Each row is a point on a landscape with many valleys, with its height.
A ball rolls from a point to the lowest of its 2 nearest points, and stops where none of them is lower. Distance is the straight distance between rows; heights are no part of it.
z_290: 0 -4 37 10 37 -3 -12 0 -1 -9 21 -9 -58 -3 -35 -6 3 6 -41 -6 9 -7  height 81.8
z_644: 30 16 -33 -23 0 12 29 -25 6 -54 22 11 -11 -29 34 -36 -43 -8 1 10 -11 31  height 55.1
z_534: -22 -16 44 21 -33 -37 -61 2 3 -11 -5 -11 -22 -40 -20 29 20 -30 4 -3 -3 -2  height 77.7
z_372: 2 31 -42 16 22 -1 -40 -1 -2 7 40 -33 -7 35 -16 1 28 74 32 10 22 -50  height 41.5
z_752: -34 13 35 35 3 16 -22 -23 3 -52 -2 44 16 -35 -20 -5 -10 -31 51 30 -11 15  height 70.6
z_608: 6 -24 36 -1 -1 43 -19 -8 25 -1 -4 -5 16 -6 -9 5 -4 -18 -41 0 -21 3  height 66.6
z_869: 27 4 -32 -26 6 12 20 -16 14 -40 -12 17 9 -25 29 -18 -41 -16 -16 12 -10 41  height 52.8
z_544: 34 4 -1 -12 -2 6 12 2 -40 52 4 8 21 -3 -11 -39 39 58 -13 -19 6 -32  height 20.9
z_678: 5 4 -16 -14 15 -2 43 -3 3 -56 17 18 -11 12 24 -6 -20 -7 -15 4 2 5  height 54.3
z_635: -16 7 -34 -3 27 3 22 -14 -9 -61 -19 -1 20 48 19 9 -19 -15 13 18 11 -2  height 51.1
z_796: -40 3 48 18 -12 20 -36 -6 3 -32 -4 24 21 -26 -28 15 -7 -39 27 19 -18 21  height 70.1
z_267: -3 -3 30 -16 17 -4 9 17 -6 26 3 -12 -29 -21 -11 -14 19 -3 -29 -18 6 -16  height 39.6
z_705: -30 15 26 27 20 -25 -11 6 7 -41 5 10 -17 -70 -4 6 -31 5 40 33 -6 33  height 59.1
z_560: -13 -12 27 -17 3 -5 -13 22 29 -19 2 1 -19 -19 -27 21 0 -35 -17 -6 0 27  height 53.5
z_588: -24 -1 51 11 3 0 -59 -1 -1 -31 1 9 -2 -13 -50 27 11 -25 -6 6 -10 10  height 30.1
z_734: 36 21 -21 16 -7 34 -3 -15 -46 26 9 21 53 34 -14 -7 20 62 11 2 -3 -33  height 65.4
z_707: 25 -12 -22 12 -39 6 -13 8 -2 68 -37 3 45 17 -5 31 32 17 -11 -12 -17 -13  height 26.4
z_640: 34 -13 31 0 12 60 -8 -15 -3 32 13 13 15 14 -4 -9 2 32 -32 -5 -19 -17  height 46.0
z_934: -25 8 26 -36 7 24 6 10 -5 -10 2 42 16 16 -54 10 17 -41 14 -22 -3 30  height 19.6
z_445: -33 13 26 32 2 -42 -23 -5 13 -31 -4 -2 -25 -68 2 10 -27 4 -1 33 2 21  height 56.8
z_249: 31 -4 -4 -11 -8 -11 -8 14 -16 36 -28 -8 0 11 -42 2 52 0 -29 -35 11 1  height 68.9
z_198: -16 -4 -39 -19 -3 -37 -3 11 -5 -20 -55 -37 17 17 16 29 -23 -22 14 6 11 32  height 38.0
z_216: -23 12 17 -25 24 22 20 5 3 -40 18 52 -7 9 -37 -4 -1 -42 25 -6 2 26  height 20.6
z_904: 3 -5 3 -19 -25 20 23 10 -19 31 -27 4 53 20 -13 12 23 -20 -10 -11 -19 3  height 62.9
z_104: -2 -3 -34 45 21 -37 6 0 -12 20 -35 -31 -24 48 -29 24 26 5 -15 -6 18 -4  height 53.7
z_392: 30 0 48 -9 -1 52 5 -2 -37 43 6 -13 22 0 -36 -22 12 29 -18 -9 -10 -7  height 75.3
z_884: 14 12 -21 -4 -7 25 11 -16 3 -22 28 24 22 33 51 -14 16 22 1 -13 -9 -35  height 58.6
z_967: 19 21 4 -9 -24 43 42 -13 -45 12 22 9 34 33 -9 -32 28 4 18 -14 -21 -26  height 79.4
z_21: 17 -41 24 -9 -29 0 -35 -1 43 1 -1 -27 -18 -16 -14 20 17 -36 -26 -17 -1 5  height 61.5
z_199: 7 15 -28 17 -9 38 8 -24 -11 -6 4 15 50 45 42 -3 0 5 32 9 -6 -43  height 36.6
z_456: -21 7 1 3 9 -53 50 44 -11 -14 3 23 -17 12 -19 21 -35 -11 18 -6 0 46  height 57.5
z_170: -17 -11 -6 -37 -17 -43 6 24 13 -15 -12 11 -12 23 -33 41 17 -34 -3 -26 7 35  height 55.6
z_700: -24 -25 28 5 -19 -37 -51 10 32 -40 3 -2 -16 -39 -29 46 6 -21 47 8 -3 30  height 67.4
z_977: 9 5 52 -18 -4 45 7 7 -39 35 5 -8 24 -2 -49 -8 14 -1 -8 -8 -17 6  height 74.0
z_145: -32 -5 35 3 13 -17 -16 29 27 -29 5 5 -26 -35 -31 29 -10 -22 20 8 -2 35  height 52.1
z_167: 4 -27 -33 -24 -26 -26 -14 1 17 -16 -43 -11 29 35 8 39 14 -28 -3 -13 5 13  height 43.1
z_679: -3 -4 17 -10 -7 20 -14 -12 24 -20 -6 -12 9 -65 20 -20 -41 -19 -11 21 -8 28  height 71.5
z_122: -18 19 -24 3 9 -28 41 2 -24 -46 16 -24 -3 41 27 2 -13 9 17 4 8 -14  height 47.2
z_739: -18 -14 11 -31 -9 -30 1 33 30 -21 1 12 -22 -7 -33 38 0 -31 12 -16 2 51  height 54.6
z_846: -6 -16 -28 33 -1 -62 20 10 -5 -4 -36 -38 -10 32 1 19 -52 -10 -1 3 8 34  height 48.3
z_521: 0 12 -13 -16 7 2 14 5 -50 13 -23 5 52 26 -37 -5 37 2 -6 -6 3 -18  height 57.7
z_17: 24 15 -32 -28 11 -17 25 -4 -7 -18 12 -4 -24 -55 24 -24 -56 1 -7 12 -22 50  height 42.9
z_16: -16 8 62 21 -10 57 -4 -25 -32 -7 21 3 10 -6 -17 -17 -15 -23 10 19 -30 -14  height 27.2
z_782: -15 1 19 -12 -10 -14 16 -9 27 -37 67 -25 -51 -24 38 -42 -23 34 -2 11 -12 12  height 79.1
z_792: 23 -21 -13 18 2 -5 -11 -5 21 49 -16 -8 -51 0 9 0 48 -4 -35 -34 12 8  height 61.8
z_848: -11 -8 -39 49 16 -45 9 -15 -2 62 -8 -3 -41 26 37 -6 18 39 6 4 22 -24  height 64.3
z_90: 29 5 2 -10 3 31 18 0 -42 28 -14 12 48 26 -33 -7 26 20 -17 -14 -9 -7  height 60.2
z_982: -21 13 27 -8 -4 0 -3 -11 -1 -33 37 -13 -23 -68 33 -39 -35 1 23 23 -1 6  height 8.8
z_193: -2 -21 -30 36 8 -54 30 -10 8 50 2 2 -50 27 54 -20 -4 39 -4 0 12 -9  height 61.1
z_408: 26 9 -18 0 -2 3 -6 -7 -27 52 7 23 26 13 10 -23 32 59 -4 -8 5 -47  height 12.2
z_542: 5 23 29 -27 6 33 25 2 -30 -13 41 14 5 9 -16 -27 22 -12 6 -22 -4 -19  height 33.4
z_439: -13 -2 -37 -20 -9 -55 10 16 -10 -31 -35 -15 0 16 -1 31 -39 -22 10 1 1 59  height 40.7
z_910: 23 23 -24 10 2 28 -22 -24 -5 -3 30 35 30 49 32 4 16 44 2 -6 -5 -48  height 60.5
z_465: 4 -11 -38 7 -16 -24 -18 8 9 32 -53 -18 26 17 11 29 31 -6 0 -11 12 -19  height 30.4
z_7: -14 14 2 -18 7 -36 57 31 -20 -7 16 2 -24 -14 22 -8 -17 -2 5 -8 7 1  height 50.8
z_116: 46 -5 4 -9 -16 9 -7 13 -29 35 -33 -1 30 15 -62 -7 42 25 -26 -27 13 14  height 67.1
z_479: 17 5 -17 -24 0 -26 1 12 19 -16 -4 -10 -23 -61 -8 9 -48 -13 -4 9 -22 74  height 64.6
z_451: 16 20 -29 2 23 -4 0 -2 -53 -7 -5 -14 31 31 -37 -15 36 47 9 -2 19 -39  height 41.9
z_254: 15 6 -45 34 8 3 -57 0 0 45 -36 -13 26 17 -38 26 35 22 9 5 28 -25  height 63.3
z_647: 9 -15 24 -8 14 39 6 -9 24 -9 14 9 8 -14 21 -18 -10 -5 -31 3 -11 -14  height 68.3
z_987: 5 -8 16 -19 6 27 12 -12 19 -18 39 4 -8 -10 41 -33 -1 13 -16 -2 -8 -23  height 70.5
z_377: 11 -5 -33 3 8 -4 0 -5 16 9 -18 25 17 6 69 3 -15 24 -10 5 8 -25  height 73.0
z_533: -5 18 -33 13 19 44 -20 -3 0 24 9 -11 58 22 -1 8 -2 22 44 28 11 -52  height 28.1
z_62: -35 18 45 24 13 24 -12 -3 -12 -44 18 34 -1 -33 -18 -15 -3 -29 62 16 -7 -5  height 71.1
z_233: 16 -36 12 10 -8 7 -31 -9 45 38 -13 -19 -37 -19 16 -3 27 -9 -39 -22 1 0  height 61.6
z_432: -25 14 -20 -12 17 -27 19 15 -42 2 -30 -18 29 16 -25 2 29 -5 6 2 14 -25  height 55.8
z_31: -1 -15 40 -8 -10 66 0 -16 3 -2 1 10 23 29 -41 11 -2 -31 -15 2 -36 26  height 64.5
z_837: -3 -9 -20 23 8 -52 41 13 -6 1 -18 -12 -27 22 19 8 -24 6 -23 -4 9 5  height 60.7
z_166: 55 -12 21 4 14 39 -22 -6 -2 31 -11 15 10 21 -26 -3 16 35 -42 -20 2 -2  height 41.7
z_277: -22 17 -9 -23 6 -29 42 25 -33 1 -14 1 13 2 -2 0 18 -17 1 -9 14 -11  height 54.2
z_476: -17 8 63 12 16 26 -39 -10 -28 -20 12 10 7 -11 -44 3 2 -16 -12 7 -10 -6  height 27.8
z_65: 9 -18 2 -20 -7 4 11 13 20 22 -25 1 10 -24 41 -10 -6 -11 -27 -13 -4 3  height 55.3
z_799: -6 13 -39 12 41 17 -25 4 32 17 10 -17 7 25 9 23 -14 28 30 26 33 -47  height 66.0
z_641: -9 -11 22 -34 -34 28 19 14 1 15 -15 6 38 6 -10 9 3 -43 1 -15 -21 28  height 63.7
z_330: 13 -9 5 -9 -10 38 25 -5 0 32 3 17 32 0 49 -19 -3 13 -8 -5 -18 -23  height 51.4
z_535: -19 -4 41 16 26 -14 1 -3 5 -24 52 -11 -61 -10 -17 -13 -12 19 -24 11 0 -16  height 84.8
z_614: -9 20 -37 14 21 2 -43 -14 20 22 20 5 2 25 35 20 -11 39 20 26 32 -58  height 67.2
z_531: 24 27 -34 19 3 -5 -55 -23 -20 36 20 25 5 31 -4 -4 16 73 9 11 35 -50  height 64.8
z_407: -5 38 -23 -3 -30 12 -10 -10 -8 6 31 4 22 36 49 -32 53 49 20 -26 -19 -30  height 75.2
z_272: 3 4 -28 10 -6 8 -14 -8 6 38 -19 26 42 8 60 13 -14 24 5 14 7 -37  height 74.1
z_643: -12 -10 25 -13 12 -1 6 -11 23 -24 46 -14 -39 -25 32 -34 -10 21 -17 11 -3 -14  height 74.3
z_686: -2 -26 43 -33 -43 -7 -23 22 15 18 1 -22 6 -24 -22 23 13 -44 11 -17 -7 11  height 66.1
z_917: 28 21 -29 15 17 10 -40 -22 -7 13 16 37 15 45 10 12 13 55 -7 2 19 -51  height 62.3
z_622: -9 -17 -28 56 15 -47 17 4 7 14 -29 -50 -15 47 3 17 -39 -2 -1 6 16 9  height 53.0
z_362: -2 12 -47 14 45 17 -23 15 25 36 11 -25 6 11 -26 14 5 33 30 23 34 -46  height 65.0
z_685: -12 -3 -24 -2 -4 23 3 -10 -10 4 -42 3 72 47 1 22 10 -18 8 5 -6 -5  height 39.7
z_968: 16 -29 -1 -36 -28 -3 -12 4 47 -30 -10 -6 7 -23 0 20 -14 -38 -17 -4 -7 44  height 48.7
z_98: -3 19 -36 10 26 14 -16 -5 -9 5 11 -18 33 27 7 2 19 36 34 14 13 -60  height 31.1
z_276: -1 -22 40 -8 -11 28 -35 -5 25 -18 3 -7 11 -1 -34 19 3 -34 -30 -2 -16 15  height 65.7
z_489: -18 -17 54 12 4 17 -33 -22 -7 12 5 -13 -3 -28 12 -23 -1 8 -31 13 -12 -28  height 27.5
z_981: 23 -8 30 2 -5 74 16 -21 -10 33 29 6 15 15 13 -16 2 29 -8 4 -36 -21  height 48.4
z_693: -21 12 -32 3 27 -4 25 -8 -12 -52 1 -31 8 48 20 8 -19 -1 32 19 15 -16  height 49.6
z_163: 5 13 -3 -6 7 -22 -16 -6 27 -26 3 -19 -23 -76 -14 6 -51 -3 4 30 -16 65  height 66.9
z_717: 8 17 -25 2 -28 30 30 -24 -19 -27 -4 8 38 43 37 -28 1 -23 42 -2 -5 -30  height 34.8
z_682: -14 -3 -35 -7 5 -30 3 13 -1 2 -57 -38 23 10 27 20 -7 -10 13 5 18 1  height 35.6
z_186: -13 -4 -37 11 1 -38 -1 16 -1 25 -53 -40 9 10 5 21 23 -6 6 -1 18 -16  height 32.9
z_594: -19 9 27 -13 10 -15 14 16 -2 -14 23 -11 -35 -70 24 -23 -41 1 19 14 1 19  height 17.4
z_339: 8 9 -34 26 4 8 -46 -12 11 44 -22 26 28 25 14 32 -1 19 -9 10 16 -42  height 31.4
z_413: -8 5 52 7 -22 66 24 -18 -16 0 25 3 4 -2 -5 -31 -16 -34 24 11 -28 -13  height 28.4
z_182: 0 -7 21 -14 -22 53 24 -9 12 -12 -6 22 24 -6 0 -19 -30 -53 6 8 -20 30  height 21.3
z_361: 45 1 11 -9 12 6 -1 0 -28 44 -1 5 -7 -2 -24 -41 38 56 -23 -24 24 -19  height 29.5
z_556: -4 -1 -33 13 8 -54 24 11 -20 -24 -28 -24 -5 18 5 15 -67 -7 0 10 -4 46  height 44.5
z_969: -14 10 20 -9 25 2 33 11 13 -51 43 15 -33 -11 -11 -5 -22 -12 -2 10 1 13  height 24.7
z_812: 9 7 5 -22 -19 38 37 -11 -1 -29 0 33 15 -4 11 -37 -29 -53 22 1 -6 19  height 19.8
z_952: -9 -4 19 -21 4 -14 12 21 10 1 -2 -14 -29 -64 28 -20 -33 -8 -7 2 1 21  height 23.6
z_192: -9 38 -32 6 -16 10 -28 -14 -4 4 33 -5 29 39 46 -10 38 54 35 -6 -6 -46  height 73.8
z_296: 27 21 25 -28 12 24 17 3 -45 -1 30 7 10 11 -35 -32 30 22 -9 -24 5 -18  height 37.3
z_58: -30 -4 32 24 10 -26 -23 2 21 -25 3 -12 -40 -48 -12 7 -18 -8 -22 23 6 10  height 54.0
z_724: -8 1 -40 31 29 -24 -5 -4 9 15 -18 -10 -10 29 33 17 -5 33 3 15 22 -39  height 73.4
z_883: 4 -29 -12 13 12 -40 31 -7 20 37 17 5 -61 10 52 -31 -1 38 -17 -1 5 -5  height 56.6
z_374: 32 5 -33 27 5 4 -42 -11 6 46 -31 29 13 30 -3 26 26 24 -26 -14 16 -20  height 33.8
z_86: -20 30 -20 10 -23 -38 44 9 -17 -45 38 -31 -15 42 41 -12 -12 24 20 -11 -9 0  height 43.0
z_900: -2 8 -38 16 10 -20 -33 -18 18 33 9 30 -10 24 54 13 -5 40 4 20 26 -48  height 68.0
z_75: -2 -16 -36 -3 -15 -39 -21 3 -9 9 -42 -33 10 40 -41 34 53 -15 2 -15 17 -7  height 59.2
z_626: 48 -8 -10 9 14 25 -24 -6 5 28 -19 29 14 32 -14 16 21 25 -44 -20 0 -11  height 37.6
z_351: -11 7 17 -28 6 10 22 21 4 -21 1 14 0 -36 8 -10 -20 -37 8 -2 2 26  height 58.4
z_414: -32 19 48 8 15 16 -7 -1 -14 -38 39 11 -15 -35 -5 -16 -5 -15 28 11 -2 -15  height 71.9
z_307: 1 14 5 -13 8 6 -8 -14 13 -28 6 -10 -11 -80 7 -20 -49 -12 5 29 -7 44  height 69.4
z_44: 5 23 -8 -16 -24 25 43 -13 -23 -30 11 19 20 31 18 -34 6 -34 29 -12 -5 -22  height 33.1
z_938: -7 14 1 3 -14 -36 52 15 -1 -37 59 -9 -34 27 26 -15 -16 27 -5 -16 -12 3  height 37.2
z_482: 14 -1 -25 -31 -13 -43 12 27 0 -10 -23 -6 -18 -35 11 14 -40 -20 -4 -6 -11 64  height 62.5
z_471: 5 -22 -28 -34 -23 -27 -1 5 24 -33 -31 2 15 20 5 32 -5 -32 -15 -11 4 38  height 45.0
z_856: -4 31 9 10 4 -8 18 -6 12 -55 61 -4 -42 -51 4 -24 -46 15 47 25 -11 39  height 63.4
z_618: 13 30 11 -18 -32 38 28 -10 -30 -1 40 0 15 24 9 -45 42 9 14 -34 -21 -27  height 78.2
z_994: -21 11 22 -20 14 7 9 26 8 -22 0 22 -6 -48 -6 -4 -23 -36 41 0 -2 45  height 59.3
z_737: 19 -8 26 -3 -1 78 22 -17 -13 13 3 12 25 34 -22 3 0 -12 -16 4 -36 8  height 63.8
z_718: 11 -10 -48 20 -5 -18 -45 1 -4 32 -46 -33 22 27 -41 27 53 5 10 -6 18 -18  height 61.4
z_810: 5 -8 -39 9 18 -24 14 -2 10 -8 -23 2 -7 15 53 8 -18 22 -13 8 13 -16  height 71.4
z_767: 11 -13 -23 -2 15 -18 28 2 21 -14 -7 10 -21 0 40 -5 -20 13 -34 0 3 3  height 68.7
z_252: -4 4 9 -2 8 -21 47 10 12 -39 54 1 -41 -3 12 -12 -37 13 -13 3 -4 15  height 30.2
z_901: 32 26 -28 17 -16 16 -29 -12 -43 20 20 12 46 25 -16 -19 22 86 24 6 16 -39  height 69.0
z_783: 10 30 -3 -18 -28 24 7 -7 -18 7 43 1 16 27 32 -41 53 38 9 -37 -22 -29  height 76.7
z_318: -32 7 -2 -6 12 -52 38 40 -13 -9 -5 17 -17 31 -38 32 -6 -19 4 -11 6 30  height 58.1
z_450: -13 -8 -37 56 40 -17 9 6 20 49 -2 -55 -26 30 -11 8 -10 26 25 15 27 -23  height 60.6
z_983: -5 -3 -44 43 15 -36 0 -5 -2 52 -32 -14 -30 19 17 10 32 18 -8 -7 23 -18  height 66.3
z_84: 13 -27 20 -8 -12 5 -18 8 31 25 -15 -15 -15 -12 -2 7 22 -22 -37 -23 -4 0  height 60.1
z_189: -30 -6 27 25 -23 -44 -49 9 15 -41 -13 12 2 -56 -13 39 9 -10 41 12 -10 27  height 68.6
z_945: 22 10 -32 12 23 -20 -5 6 -47 15 -29 -11 14 19 -43 -11 42 43 -10 -5 26 -26  height 46.5
z_343: -2 -1 16 -30 -7 18 24 17 2 4 -9 5 17 -34 29 -17 -15 -27 -7 -9 -4 14  height 57.4
z_239: 20 26 -9 -14 5 10 17 -5 -51 -7 16 4 31 31 -16 -25 40 30 2 -16 6 -37  height 42.4
z_791: 19 18 -46 38 23 -13 -43 -21 -16 44 -3 14 -15 23 -11 0 24 60 5 9 43 -41  height 67.3
z_899: 2 5 -38 -9 17 -9 34 -11 -3 -66 -10 14 3 24 25 1 -33 -12 -7 15 4 18  height 52.6
z_159: -30 8 41 23 -24 15 -13 -41 -11 -28 9 12 22 -50 24 -24 -28 -11 -4 39 -16 -6  height 20.8
z_231: 17 8 -11 -20 -7 23 26 -22 23 -53 39 6 -13 -22 44 -41 -22 0 -1 5 -7 11  height 57.6
z_326: -13 -8 39 13 17 -14 -23 9 9 5 2 -18 -57 -22 -31 7 11 -15 -32 -8 9 4  height 80.0
z_701: -6 6 -1 -37 -3 -9 -3 30 8 -18 -8 16 -6 -52 -7 8 -26 -32 42 -8 -12 76  height 60.3
z_331: -9 -38 47 -27 -53 -5 -40 7 21 -5 11 -16 12 -27 -22 33 -1 -44 32 -4 -11 15  height 65.5
z_989: 22 -4 -32 -28 4 -18 20 0 -2 -6 -14 -4 -14 -46 54 -22 -43 10 -16 2 -10 32  height 36.9
z_712: -2 -4 15 -17 16 -17 31 13 -3 13 20 -3 -35 -11 18 -21 7 14 -22 -12 6 -20  height 43.4
z_177: -11 -4 7 -40 -6 6 0 6 -2 -10 -12 23 25 33 -40 20 24 -37 -14 -25 -5 26  height 18.3
z_335: -13 -17 26 -42 -41 17 -4 14 20 -6 -5 8 27 -14 -15 15 -7 -53 19 -15 -14 46  height 64.2
z_474: -13 -2 -32 0 20 14 -23 -2 -9 10 -40 -24 59 39 -38 20 26 1 15 10 8 -21  height 67.0
z_800: -18 -13 46 -5 -10 45 -33 -14 11 -25 6 8 22 8 -50 18 -2 -40 -11 6 -25 27  height 65.3
z_875: 24 23 -37 -16 2 -28 41 -6 -22 -32 35 0 -26 -29 24 -23 -63 9 7 9 -27 46  height 48.0
z_337: -13 -17 36 -7 -31 -4 -36 4 29 -13 -11 -24 3 -55 2 10 -17 -33 -6 8 -6 22  height 75.4
z_376: -11 -30 47 5 -43 16 -37 -5 19 4 -7 -29 17 -29 -1 17 -7 -27 -16 8 -24 6  height 74.5
z_332: -4 13 -4 -7 12 -36 49 32 -11 -22 15 18 -24 -18 -3 4 -53 -6 21 1 -6 52  height 55.9
z_741: 8 1 7 -9 -18 63 43 -13 -26 25 -13 18 35 43 -20 4 10 -17 0 2 -34 10  height 63.1
z_190: 4 35 -33 10 -18 14 -43 -14 -24 27 36 4 39 26 9 -13 30 71 33 8 5 -51  height 72.0
z_202: -15 -3 26 -13 11 -32 40 29 -3 16 22 -10 -49 -30 16 -18 -16 6 -8 -9 7 -2  height 47.4
z_273: -5 17 19 -8 -10 29 12 -19 19 -58 48 1 -20 -29 19 -41 -21 -15 19 12 -4 1  height 60.0
z_459: -8 9 23 -19 29 28 16 0 3 -48 34 32 -14 7 -29 -6 1 -30 -4 -1 -2 3  height 21.9
z_14: -26 17 -2 -21 25 -33 31 23 -27 -16 -3 19 -6 29 -44 21 15 -18 -3 -13 9 12  height 58.8
z_437: 6 -13 -20 7 7 -46 44 7 4 -6 7 -4 -32 7 42 -14 -35 23 -21 0 3 5  height 65.1
z_664: 21 -16 -20 26 30 -13 4 -16 12 40 3 20 -58 25 20 -10 27 32 -38 -15 11 -13  height 73.7
z_215: -2 -15 -25 -17 -21 5 -4 -1 7 -10 -48 3 57 33 21 29 0 -27 2 -3 -7 16  height 41.2
z_671: 4 -24 26 -7 -17 34 -10 -9 30 2 -11 -14 21 -44 29 -13 -30 -16 -24 12 -18 16  height 72.9
z_929: -12 28 13 0 -9 4 13 -15 24 -66 67 -8 -41 -37 13 -34 -27 7 26 19 -6 24  height 62.4
z_514: -2 8 -18 -40 -7 -21 16 22 -4 -23 -21 16 0 -28 5 10 -30 -33 14 -7 -5 64  height 61.3
z_565: 5 12 -21 -3 3 -44 50 13 -21 -29 15 1 -19 -4 22 -8 -59 1 7 3 -9 34  height 53.1
z_706: -39 -6 39 23 -30 -11 -48 -3 5 -37 -13 30 31 -35 -17 31 8 -26 44 12 -24 30  height 69.6
z_543: -31 -20 45 10 5 -13 -34 -14 5 17 -6 -20 -35 -47 19 -26 0 -1 -30 13 2 -18  height 32.3
z_579: -31 -3 51 18 -10 12 -29 -22 -11 -13 6 1 9 -43 12 -13 -16 -12 -17 24 -14 -17  height 23.7
z_503: 19 -10 -19 -35 -16 11 2 -6 29 -36 -23 12 22 -21 12 2 -29 -36 -15 3 -13 56  height 50.6
z_942: 16 7 -30 17 2 2 -16 -2 -34 50 -23 7 43 8 -12 -5 30 46 0 3 7 -44  height 19.1
z_461: -4 1 -49 34 47 0 -3 15 29 46 10 -40 -21 21 -27 15 1 31 25 20 31 -35  height 63.0
z_672: 23 -18 -20 12 23 -2 -15 -14 30 48 1 38 -37 8 38 -9 20 31 -33 -10 10 -22  height 71.3
z_357: 25 5 -30 25 -16 12 -26 0 -24 61 -36 8 53 21 -25 22 26 40 -6 4 -3 -21  height 23.5
z_806: -10 25 12 10 20 -1 5 -5 8 -50 29 7 -27 -65 -3 -17 -42 -2 52 30 -5 37  height 61.2
z_208: -17 -7 46 24 -11 -25 -55 0 -4 8 -8 -25 -45 -31 -28 13 24 -22 -15 -8 6 -4  height 78.7
z_541: -29 13 54 -11 12 27 0 16 -13 -6 20 13 3 -33 -17 -11 -1 -31 23 1 -5 -2  height 72.8
z_512: -17 3 54 -15 -7 44 3 10 -16 15 5 5 22 -8 -33 -2 2 -36 4 -5 -20 9  height 73.2
z_138: 15 -12 -31 11 14 -19 -18 -21 28 34 15 48 -35 23 53 -4 8 42 -18 8 14 -31  height 69.5
z_395: -12 -11 21 6 -6 -41 9 37 29 4 1 -10 -51 -29 -20 21 -20 -23 1 -10 1 45  height 52.7
z_174: 0 20 21 -21 -14 34 36 -2 -10 -27 34 21 2 5 6 -37 6 -34 25 -16 -6 -15  height 31.3
z_698: -1 16 -33 21 16 27 -39 -9 10 32 -9 8 48 25 9 29 -12 20 17 25 18 -48  height 29.9
z_353: -4 -27 35 7 24 0 -24 -17 15 28 7 -13 -50 -20 12 -32 13 18 -36 1 5 -22  height 38.3
z_853: 10 0 -52 39 1 -28 -16 -1 -16 53 -41 -23 -13 9 -15 9 61 15 -5 -17 23 -10  height 68.1
z_463: -4 8 66 10 5 48 -23 -21 -41 -4 22 -5 9 -5 -26 -18 -3 3 -12 8 -17 -15  height 25.1
z_702: 6 8 -40 18 30 21 -47 2 2 30 -26 -13 42 26 -43 22 18 24 13 17 22 -33  height 65.2
z_992: -8 -20 17 11 7 -19 0 1 42 -10 1 -19 -48 -39 1 -4 -26 -6 -34 12 5 24  height 49.9
z_527: -24 6 34 -13 18 -22 25 43 -1 5 15 0 -36 -38 -9 2 -8 -14 6 -8 6 13  height 50.0
z_93: 10 -29 0 -1 -31 -39 5 19 34 4 -2 -23 -56 -16 -7 25 2 -37 -9 -20 7 38  height 54.9
z_207: 32 12 -13 4 9 38 4 -15 -25 12 7 30 42 43 4 -2 18 33 -9 -9 -10 -36  height 62.6
z_256: 20 -3 -3 -3 -18 37 19 3 -27 40 -26 11 54 37 -21 17 23 9 -12 -5 -28 2  height 62.0
z_500: -9 -30 27 -1 -25 -32 -45 4 40 -32 10 -15 -32 -30 -34 39 3 -37 13 4 4 25  height 65.8
z_517: 4 13 29 -11 -29 54 50 -8 -21 7 20 16 12 10 0 -37 -2 -37 27 -5 -20 -12  height 29.7
z_646: 16 15 -45 43 44 -3 -38 -9 -5 25 -8 -15 -19 34 -31 16 17 48 7 12 39 -35  height 70.0
z_412: 1 10 -40 35 37 -19 -13 -7 -4 15 2 -14 -18 43 6 14 10 46 5 10 24 -49  height 72.7
z_871: -24 23 -10 -20 8 -44 53 32 -36 -15 -6 4 -4 0 9 3 -17 -14 23 -2 12 14  height 52.9
z_785: 25 0 27 -15 11 11 -2 10 -22 48 -7 -4 -6 -11 -26 -26 34 21 -31 -26 7 -16  height 35.8
z_839: 48 4 -7 2 0 12 0 6 -42 26 -25 12 39 21 -46 -16 31 50 -20 -14 20 -5  height 63.9
z_128: -18 -16 34 18 -46 -35 -54 -7 19 -15 -12 -18 -13 -55 2 19 -1 -26 -7 13 -2 7  height 76.6
z_352: 2 5 -22 6 9 33 10 -17 -14 -7 -20 19 58 46 17 8 3 -7 8 7 -3 -27  height 38.2
z_369: -15 -24 33 -30 -41 5 -33 6 27 -22 4 -2 20 -37 -19 26 -14 -46 39 0 -14 44  height 64.9
z_447: 25 -39 -9 -10 -39 -34 3 7 28 11 -1 -24 -45 -2 -4 28 32 -43 -7 -29 13 17  height 56.9
z_947: 3 -8 -23 32 15 -40 25 5 -1 20 -24 -8 -37 32 -2 15 15 -1 -36 -17 9 1  height 57.3
z_950: -12 15 -9 -29 -1 14 36 -5 -11 -41 -12 41 16 13 3 -15 -17 -49 22 -1 5 25  height 18.2
z_259: 5 6 -37 31 29 -34 2 3 -35 17 -32 -31 -14 37 -56 5 36 25 -7 -2 26 -13  height 50.5
z_922: 3 -32 22 12 -22 -20 -43 -10 41 -21 8 -28 -50 -16 -29 27 15 -37 -20 -3 6 14  height 63.5
z_257: 2 -11 26 1 -24 73 39 -16 5 9 -8 9 15 9 1 -10 -25 -39 6 18 -38 19  height 22.4
z_943: 13 -11 -3 7 14 -19 10 9 3 32 -14 -9 -49 8 -14 2 35 -3 -40 -28 13 4  height 59.9
z_695: -12 -19 43 6 -37 48 -8 -10 14 5 -11 -20 28 -27 8 6 -26 -30 -8 21 -37 26  height 73.9
z_829: -10 -29 19 18 16 -15 -4 -10 37 13 4 -19 -63 -28 13 -18 -8 4 -41 8 5 5  height 45.1
z_524: 25 -27 -5 -16 -31 -20 -6 13 21 24 -18 -16 -16 5 -7 21 40 -31 -21 -34 4 2  height 58.5
z_251: 12 21 -37 16 27 0 -27 -5 -27 11 10 -20 20 23 -19 -7 29 61 26 9 22 -56  height 35.7
z_939: 5 -28 -2 9 16 -16 12 -2 36 32 -3 0 -53 -14 40 -20 5 15 -36 -4 6 -2  height 50.7
z_363: 13 -13 23 2 -17 72 29 -21 7 25 23 11 15 5 38 -22 -12 8 -1 7 -36 -17  height 49.7
z_274: -7 -14 -21 -27 -19 -47 -6 9 -5 -4 -25 -7 -3 43 -44 40 43 -27 -4 -28 14 13  height 57.1
z_236: 3 -5 -31 16 -20 -2 -22 5 5 55 -46 -3 51 11 18 29 18 11 4 -1 1 -28  height 28.3
z_657: 20 -40 -3 -36 -38 -4 -11 3 44 -20 -11 -1 12 9 -7 30 4 -39 -18 -16 -5 24  height 47.1
z_908: -20 3 -5 -32 0 5 20 4 -6 -27 -22 31 27 25 -11 9 2 -42 0 -10 1 26  height 16.7
z_78: 5 -5 -7 -15 -8 8 23 11 -1 30 -25 11 36 -7 42 -8 3 0 -15 -12 -5 -17  height 53.4
z_389: -9 -14 -34 69 31 -29 6 -7 16 31 -18 -38 -25 46 5 17 -21 16 5 8 22 -12  height 57.2
z_844: 8 -13 -5 -18 0 -27 27 16 12 10 -10 -10 -37 -43 39 -20 -35 7 -24 -3 3 26  height 30.0
z_46: 8 5 -17 -16 6 10 32 -7 -1 -34 12 18 9 17 42 -12 0 0 -8 -8 1 -19  height 56.4
z_850: -27 0 38 3 20 -26 5 46 13 -2 8 1 -42 -29 -34 23 -6 -16 15 -7 -1 27  height 51.2
z_258: -29 17 35 14 -20 9 -14 -35 -8 -45 34 5 0 -56 30 -41 -26 -6 21 32 -5 -11  height 16.9

For each start below, name the point where the ball stops.
z_718 => z_408
z_512 => z_84
z_672 => z_408
z_456 => z_982
z_290 => z_533
z_678 => z_908
z_846 => z_408
z_14 => z_408
z_701 => z_533
